Points on a hilly landscape, in no order, each with its height.
A climber steps from a point to the highest of its 3 nearest points, and stops where none of them is higher. Distance is the straight distance between rows; heights are no part of it.
q806: [-19 -17 -47  39 -16  24 -57 -85   0 -17  20   4 -29 -19 -32]  height 3.32
q937: [ 19 -24 -75 -50  16   7  16 -10  28  47 -53  -2  41 -17  18]  height 1.01
q684: [-36  32  44  42 -16  -8 -49 -15 -20 -13  17  13 -27  11 -23]  height 7.73
q715: [ 33 -19   6 -53  31 -38  41  31  20  -5  -3  -7   0 -15   6]  height 5.62
q576: [-11  -8 -74 -10  29  40  -3 -37  27  33 -51  14  21  -8   2]  height 0.52
q668: [ 66 -55 -45 -70   6 -25  36  24 -17  25  -2 -31  23  -5  20]  height 7.58
q76: [ 10  20  55 -28  14 -26  27  49   2  -7  -1  -3  -6  10  33]  height 4.06
q141: [-10  44  45  48 -56  34   1  17 -81  21  -9  -2 -12  31  29]  height 3.28
q683: [ -4  39  61  23 -33  23   3  32 -48  11  -5  -4   1  26  34]  height 5.02
q726: [-24  28  28  10  14 -13  -8  13  34 -24   4  12  -5  -5 -16]  height 2.29
q538: [-10  -2 -86 -28  22  24  -4 -16  29  68 -64   7  35  -5  17]  height 0.75
q39: [-24  -5 -21  44 -14  10 -50 -51  -7 -20  26   8 -23  -7 -39]  height 4.95
q816: [-20 -27 -42  40 -21  21 -39 -49  -6 -15  23   0  -6 -10 -18]  height 3.64
q502: [-14 -22 -21  22 -12   9 -14 -17   8 -10  24  -1   5  -8 -18]  height 5.52
q881: [ 35 -53 -31 -27 -18  -6  35  30 -10  15  31 -30  18  12  23]  height 8.77
q993: [  7  -1  24 -18  15 -23  20  29  17 -11   9  -9   8  -3   3]  height 6.40
q65: [ -7  -6  -5  -4   8  -9  10   4  29 -16  16  -2   9  -4  -8]  height 5.05
q925: [-25  11  -5  33   7   3 -30 -37  20 -27  21  12 -19  -8 -44]  height 7.59
q24: [ -1  48  57  47 -49  45   2  12 -74  24 -25   7  -5  27  32]  height 3.21
q49: [  8 -43 -35   3 -21   8  21  11  -4   1  26 -12  29   1   6]  height 6.14
q462: [-36  24  36  59 -48   5 -60 -20 -64  -6  22  -5 -42  10 -19]  height 3.65
q286: [-30   6 -14  37 -27  -4 -76 -73 -20 -18  35  -8 -47 -12 -45]  height 2.71
q830: [ 28  -9 -10 -54  57 -31  43   7  42  -3 -26   1  -1 -31 -12]  height 4.54
q964: [-28  39  59  34  -8   5 -26   8 -11 -16  -4  11 -17   8  -9]  height 3.96
q250: [ -1   5 -73 -40  46  23  14 -25  36  49 -64  12  26 -13   1]  height 0.74
q542: [  6 -38 -56 -23  14   0  20  -6  23  11 -18  -4  34  -4  11]  height 1.71
q356: [ -1 -12 -35 -15  30   6  16 -17  48  -6 -24  12  18 -17 -15]  height 2.18
q157: [ 30 -21 -37 -49  34 -14  38   0  38  16 -33  -2  22 -30  -3]  height 3.76
q532: [-13  -5 -20  17  16   9 -15 -29  33 -23   8  14   1  -6 -28]  height 8.15
q755: [-10 -18 -64  11  13  28 -25 -59  24  13 -16   7  10 -11 -20]  height 0.18
q40: [ 32 -49 -73 -40   4   1  21   5  10  28 -20  -4  40  -6  19]  height 1.39
q259: [ -1 -30 -33   3  -1   8   2 -13  21 -11  13   2  18  -9  -6]  height 4.76
q617: [ 21 -26  -3 -43 -10 -19  34  35  -5   0  21 -23   4  15  14]  height 6.54
q242: [-12 -36 -47  16 -17   9  -1 -13   5  -6  15  -1  19  -4   0]  height 5.21
q798: [-19  16  45  28 -19   3 -19  25 -22  -6  14 -10  -1  17   8]  height 2.11
q407: [ -5   3  14  19 -44   1  17  29 -31   1  42 -16   3  23  26]  height 3.91
q516: [  9  -2 -31 -32  48  -3  40 -20  56   4 -41  21   5 -28 -22]  height 3.03
q901: [  0   6  17 -21  32 -31  26  17  41 -23  -2   9   4 -13  -5]  height 8.68
q800: [-38  29  39  52 -31  -4 -55 -14 -41  -3  19   4 -35   5 -17]  height 4.93
q929: [  9  -7  16 -14  -9 -15  26  32   1  -7  28  -9   6  13  14]  height 5.60
q847: [-28  -7  -8  45 -38   9 -34 -18 -36 -16  46  -8 -16   1 -14]  height 7.96
q8: [-22  10  -7  37  -5  -2 -51 -55   8 -18  26   7 -28 -15 -37]  height 3.82
q43: [-26  25  28   7  24 -13   3   2  39 -33   3  12  -4  -4 -23]  height 3.34
q410: [ 41  -5  40 -49   9 -33  30  56 -19   0  17 -19 -13  11  37]  height 4.15
q314: [ 49 -46 -31 -63  20 -29  41  28   4  11  -4 -21  17 -10   6]  height 6.47
q254: [-23  50  84  35 -10  12 -26  11 -25   0 -28  26 -11  16   2]  height 2.92
q118: [-30  41  34  36   4  -7 -43 -21  15 -27  16  13 -26  -5 -40]  height 3.19
q495: [ -7   2   2  -4  19 -14  16   3  35 -24   7   8   8  -6 -20]  height 5.95
q148: [ 76  -4  18 -75  43 -65  27  57 -25   6   6 -18 -34  -5  17]  height 3.33
q501: [ 17   4  38 -24  -4 -17  28  54 -10  -8  18 -15 -11  21  35]  height 4.74
q789: [ 31  35  75 -19 -14  16  25  44 -38  15 -17  -9  -4  34  62]  height 7.57
q771: [-14  45  74  36 -12  20 -15  21 -24   4 -19  13  -3  20  18]  height 3.54
q231: [ 23  40  89  31 -24  45  17  16 -54  17 -46  25   0  31  43]  height 2.10

Where does a climber stop that starts at each point below?
q830: q881
q501: q881
q407: q881
q542: q532
q410: q881
q76: q901
q726: q901

For each start below, name every point that the climber comes to, in order.
q242: q49 > q881
q816: q502 > q532
q65: q993 > q901
